Points on a hilly landscape, in no order, each with its height.
A ball rolls from a point to the lowest of its 2 nearest points, and stops where none of them is lower. Distance is the straight distance between rows; heights are no part of it.
k_674: [ -4  -5  32  27  29  10 -11  -5  18   7 -12  -6  -7  -7  -8   8   6   4
   8   6  13]  (h 142)
k_207: [ -4  -6 -11 -26   9   0   2 -13 -13  14   0   3   6  25 -14  -5 -27  11
  31   9   6]  (h 416)
k_930: [  7  10 -31  -6  -4 -31   5   1  -7   6  -6   2  -9   4  20   0   9 -11
 -18  -5 -15]  (h 258)
k_351: [  9  -1 -13 -14   1 -31  19   4   2  -7  -9  -7  12  10   5 -26 -16 -14
 -10  -2 -19]  (h 265)
k_976: [-16   3   6   7  -4   7  -2  -3  16  -8  11  11  -8 -25  13  11   7  20
  -4   9  -3]  (h 561)
k_382: [ -8   9  -4  -5 -26   2   0   0  -9  13   5   5   5  -1  18   3   0 -12
  22   6   5]  (h 310)
k_88: [-16   6  14  -7  11  -3 -10  10  20  -4   0   6  -5  -7   2  11   8  15
  26   8  -1]  (h 515)
k_964: [  7  -3   7  14  14  19  12   9   6   5   4 -14   5 -11   2   8  -3   7
  -6   1  -7]  (h 226)
k_397: [  0 -28 -11 -22   5 -20  32 -14   1   8 -12   1   6  10   2   1  -5  12
 -10 -10 -17]  (h 283)
k_744: [  7  19  -7 -11   2  -4   8  -4   9  15  -2   9 -11  18  -1   4 -29  20
   6   6  -2]  (h 395)
k_630: [ -2  22  -4  -8 -14  15  -7  22   0  -3  13  -3  -3  11 -14   7  -1  14
   7  -3   0]  (h 401)
k_258: [ -3  27   5  19  -7  11 -13  19  -9  -4  14  -7  -7   0 -12  17  15  -9
  10  -1  11]  (h 336)
k_228: [  7  -3  23  30  13  11   0   0   4  17 -23  -9  -3  -2  -9  16  23 -17
  -8  -6   3]  (h 282)
k_146: [  0  -3  13 -20   2  14  -6   2  22  -7 -11  24   0  -7  11 -11  -1  24
  41   4  26]  (h 791)
k_934: [  2   8 -10  16 -16  -5  -1 -12 -15  24   6  -1  -3  -2  32  13   3 -20
  -5   1  -1]  (h 249)
k_803: [ -3  -5 -13 -20  -1   5   9  -6 -15  24  -7   4   6  11   6  10  -2  -2
  35   3   5]  (h 364)
k_336: [ -8  -4  -5 -12  25 -16   4   0 -15 -24   4 -19   7  -1 -28   8  22  -5
 -21  15   1]  (h 587)
k_963: [ -9   2   5  10 -20  23  -9  -9  -9   8   6   2  -6 -14   5  17  24   0
  -7   5  16]  (h 621)
k_316: [  9  10  -7  -8  20 -23  -2  -8   1 -21   1 -15  -7   5 -22 -10 -10   3
 -34  22   7]  (h 235)
k_537: [  2   1 -17  13 -10  -9  -5 -14   2  -3  -1   9 -10 -19  15 -21  -9  -9
 -26  10  -7]  (h 234)
k_436: [ 13 -21   5 -13  19 -12  11   7  -9 -14 -12 -29  18  22 -27   1  20  -3
 -30 -14   3]  (h 518)
k_763: [ 14  -2 -24  30  13 -30  -1  -1 -25 -17  10  -3 -11   2   2  11  17 -14
 -43 -24 -12]  (h 919)
k_37: [ -8  22   7  15 -34   3 -24  -3   0  -9  19   8  -8 -24  23  -1  10 -15
  -4   4  15]  (h 201)
k_123: [ 11 -15  20 -16  35 -15   2   4  -7 -14 -11 -36   6   6 -37  15  20 -10
 -10   2  -2]  (h 551)
k_402: [-10 -11 -17  -8 -24  -4   9 -12 -14   4  12   3   0 -11  16  18  18  -3
 -16 -10 -17]  (h 619)
k_793: [-16  16   8  -4 -26   3  -8   0   7  -7  13  25   6   1   6 -16 -26   0
  28  12  -4]  (h 738)
k_365: [-10   2 -15   3 -19  12  -1 -15  -8   3  19   9  -8 -19  18  16   2   8
 -16   9  -3]  (h 594)
k_874: [ 16 -15   0 -22 -13  10  27   3  -5  18 -14  22  -4  -2   0 -10 -23   3
  49  -7  17]  (h 672)
k_152: [-10   0  23  11 -24   7 -10  -5  25  -3  -7  24 -10  -8  33   0  21  13
  11 -14  17]  (h 446)
k_584: [  7   1  -4  11  26   1   9  -6 -18 -15  13 -20  22   5 -12  -9 -10  -8
 -23  18  10]  (h 879)
k_969: [-16   2  21  25   1  26 -27  -4   4   4  10   9   4   0   7  -1  -6   8
  28   1  16]  (h 680)
k_326: [ -8   5  22   5 -18  14 -14  14  20 -11 -11  14   0  -8   7 -13  24   4
  18  -7  19]  (h 495)
k_868: [ 20   7   0  -1   6   7  11  16  -2  26 -13 -17   6  20  -2   1  -6  -4
  12 -15  -2]  (h 292)
k_266: [ 17  15 -19  -3  -8  11  11  12  -6  -5   1  -5  -5 -13   3   3  13   0
 -26   5  10]  (h 171)
k_154: [-17  10  -6  15  -8  -9  -9  -6 -19  -9  11  -1 -14  -8 -14  28  34 -15
 -15   9   3]  (h 646)
k_10: [ 21   1  14 -28   8   3   6  11  21  -4  -6  -4   8   0  -8 -16 -31   9
  30   9   4]  (h 443)
k_705: [ -3  11  17 -13  16 -13 -16   6  20 -12  -3 -16 -10   3 -30  -5  -8  12
   3  17   5]  (h 375)
k_180: [  8  -5   1   8   8   0  18  -6  17   4   0  -4  -1  -5   7 -10 -26  10
 -16   3 -16]  (h 107)
k_376: [ -7  -5 -17  -1  -5 -27  11   2 -18  -1   3  -8  17  17  11  -6   7 -20
 -11 -11 -19]  (h 180)
k_358: [  4  -9  13   3  30   0  -1 -18  -2   1  -4 -24  12   2 -15 -12 -18  -4
  -4  22   8]  (h 866)
k_745: [ 16  14   3 -10  10  -2   9  12  12  -1  -8  -5   7 -10  11  -9 -11  -5
  12  16   8]  (h 383)
k_486: [-13   7  18  12   6   4 -10   2  18 -20   5   0   1 -10 -14 -13 -14   9
   0  20   8]  (h 254)
k_477: [  0  20 -24  -4 -32  -7 -19   1 -11 -22  21  13  -6 -19   6 -16  -7 -12
 -22   3 -14]  (h 319)
k_559: [-10  -8  -1   5   3 -10   6   9 -18  15  -1 -16  16  31  -5   8   2 -12
   8 -21 -22]  (h 270)
k_2: [  4 -28   2 -20   2  19   7   5   8  23 -10  22 -15   2 -11   3 -13  12
  51 -24   5]  (h 637)
k_63: [  1 -14   9  -1 -10  14  10  -5  20  17 -20   3 -14  -2  -7   7  12  14
  -9 -11  -2]  (h 442)
k_579: [-14   4 -21   4  -1 -25  -6  -2 -27  -9  14  -4  -4  16  -9  20  23  -6
 -27  -4  -4]  (h 670)
k_842: [ -9  -8  24  27  -6  21  -7   0 -10   8 -11  -1   5 -14  -5  27  35 -24
  -1  -6  -3]  (h 362)
k_203: [ 12 -13 -15 -32   9   1  16  -3 -18  -3  -4 -12  29  31  -9 -14 -13   9
   2  -1  11]  (h 437)
k_200: [-14  -8  23   8  15  19 -34  11  14   2   1  17  -1  10   3  -4   3  12
  47 -19  13]  (h 638)
k_893: [ -2 -19  10  -8   0  23  -3   2  11  14  -9   2   0   2 -12 -10  -5   8
  31 -10   1]  (h 593)
k_497: [ -5   8 -17   2  -5  -4   9  -7  -4   5  11   0  -5  24  -5   2 -20  18
 -21  -3  -9]  (h 450)
k_665: [  7  13  14  16  -2   9   2   6  24   4  -7   6   1 -10  20  -9  -9   4
   7   5  12]  (h 325)
k_770: [ -4   1  16  -7 -21  15   0   5  14  -7   5  36   2   1  13 -12 -25  20
  46  -8  10]  (h 765)
k_673: [  1 -20  18 -14  16  -6  -1 -13   9  11 -27 -17   8   2 -16 -18  -3 -14
  14  14   4]  (h 850)
k_962: [-10   3  -2 -12  19  -9  -1   8  -8   8   1 -16   6  16 -14  14   5   5
  14   2 -13]  (h 346)
k_994: [  7 -29  18 -36  20   9  -9   3  22  -1 -20  16  -3 -12  -2 -11  -3  11
  54   0  22]  (h 810)
k_4: [  0  18  13   8  -8  -7  -1   7  30 -12  -2  27  -9  -7  37  -1  -2  16
  10  -1  10]  (h 389)
k_329: [ -2   4   5  24 -15  18  -2 -11  -2   7  10   0  10   2   7 -16 -27  -4
  -4   8   0]  (h 530)
k_153: [  1 -27 -25 -22  -5 -13  22  -8 -11  -7  -7   3  14   8   8  -2  17   9
 -35 -13  -9]  (h 337)
k_502: [ -3 -15   3   0   1   2   6  -4 -10   2 -15 -14   9  12 -23  -4  20  -8
 -23  -7  -4]  (h 482)
k_771: [ 13  27 -10  31  -1  -3 -12   7  -5 -23  22   7  -8 -21   6  -9 -14 -19
 -25  10  -3]  (h 899)
k_222: [ 14  11  -8 -16   6 -26  17  -2   7   5  -7  -4   1  27  -1 -15 -37  -1
   2  -1 -10]  (h 328)
k_817: [ -8  -3 -12   9 -23  -1   9 -21 -11   6  16   7   4   7  13  -7 -27   0
 -12  -2 -16]  (h 492)
k_704: [  7 -16 -25   9   8 -33   3   7 -21 -11  -5  -2  10  16  11   7  26 -14
 -43 -22  -7]  (h 927)
k_262: [ -6  -4  25 -18  31  -6 -23   8  21  -6  -7 -10 -12  -4 -24  13   6  15
  27  10   9]  (h 456)
k_355: [ 27  10 -11  -2   6   1  21  11  -1  13 -15 -16   3   6   8   2   3  -7
 -19  -3   7]  (h 233)
k_945: [ -8 -16   4   7 -14  16   5  -3 -21   8  -4 -10   9   2  -5  20  31 -12
 -16 -20 -13]  (h 431)
k_866: [-10  21 -12   2  10  -9  -2   4 -12 -20  19  -5  -9  -8 -21  15  13   2
 -13  19   5]  (h 618)
k_712: [-14  27   9  26 -15  -5 -19   9   3  -3  11   2  -6  -5  11   1   3 -14
   9   3   4]  (h 269)
k_321: [  2   9  -4   8 -14   3   0  19  -1 -14  13  -2  -5 -35  12  11  24 -11
 -14   1  -5]  (h 247)
k_752: [ -3  22 -14  -7 -27   8  -2  10 -10 -13  20   0   5   3  -8  -8  -7  -1
 -11   2  -6]  (h 374)
k_56: [  5   1 -31  11 -18 -12 -16 -18 -30 -12  22   6 -10  -1  14  -5  -2  -4
 -46 -12  -7]  (h 366)
k_479: [  3  -9 -17 -20  -4  -1  14  -6 -17  16 -11  -4  10  25  -2   0   9   1
   3  -3   6]  (h 404)
k_887: [ 15  18 -25  22   1 -20  -6  10 -12 -15  13  -2 -18  -9   5  -3   0 -14
 -34  -8 -18]  (h 909)
k_199: [ 18  -4  -1 -31  17   7  13   0  -5  -6   6 -12  25  13 -13 -17 -36   8
  12  10  -1]  (h 470)
k_900: [-18  -7  -7   0   8  -5  10  -7  -5  13   4  -2  -1  -7  12  31  15   4
  -1   0 -22]  (h 648)
k_620: [  0   6 -10 -18 -30   0  14  -4   2  -8   5  26   1  -3   4 -19 -24   4
   8  13  -4]  (h 716)
k_856: [  8  16  -9  20  10   5   8   4 -14 -18  23  -8  13  -8   1  -5 -20  -7
 -22  16  -6]  (h 888)
k_596: [-10 -11  22   8  -8  27 -15  12   8   0  -7   1   6  -8 -10   2  24  -2
  23 -10   6]  (h 540)
k_24: [ -3   3   4  11   7  -9  -3 -13  16 -15  -1  -1 -10 -15 -11 -20 -10   1
 -28  22   1]  (h 92)
k_805: [  0 -26  23 -22  23  13 -23  -7  15   9 -24  -2   3  -5 -15 -14   6  -6
  37   9  19]  (h 830)
k_622: [  2  17 -11   1 -22 -15 -11  18  10 -16   5   9 -18 -26  13  -7  12 -13
 -10  -6 -17]  (h 312)
k_46: [-10 -17  38  10  22  19 -28  12  23  -5 -12   7   0  -5  -9   0  22   6
  30 -19   7]  (h 590)
k_55: [ -1   3  -9  20  -6 -12  -6 -14  -2   7  -6   6 -21 -20  17   6  17 -16
 -23   6   1]  (h 311)
k_401: [ 10  -5  26  14  23  23  -8  14  25  -3  -1 -10   0  -6 -10  -2 -10  20
  10  -4   8]  (h 293)
k_313: [ 11  -6  -4 -16 -30  15  30  -6  -1   8   3  29  -1  -8  13  -6 -27  11
  27  -2   8]  (h 695)
k_956: [  2 -20  17   3  17  15   1  -5   9  28 -28  -6  -6   9 -17  21  13   5
  -1 -16 -11]  (h 373)
k_672: [  4 -21 -12   8   4  -8  25 -15  -2  14  -6  -6   4   8  14  -5 -10   1
 -28 -14 -18]  (h 217)
k_538: [ -4  17 -27   3 -23 -24 -13 -11 -18   5  12   6 -23   8  16   7   3  -5
 -28  -9  -9]  (h 317)
k_553: [ -5 -15   2 -11  35   2  -6  -9  -5  21  -3 -12   7  14 -11   6 -18   1
  31   6  -3]  (h 411)

Where does a ball stop that starts at each point below?
k_146 => k_665
k_763 => k_665
k_200 => k_665

Call two points neighbours if one is among the 2 nearest of the other. Go from one point of each pair to the other, from neighbour to neighbour, staying as low as possible. Name the highest point that can't be avoided.
k_934, k_24 => k_55
k_376, k_665 => k_199
k_674, k_180 => k_401
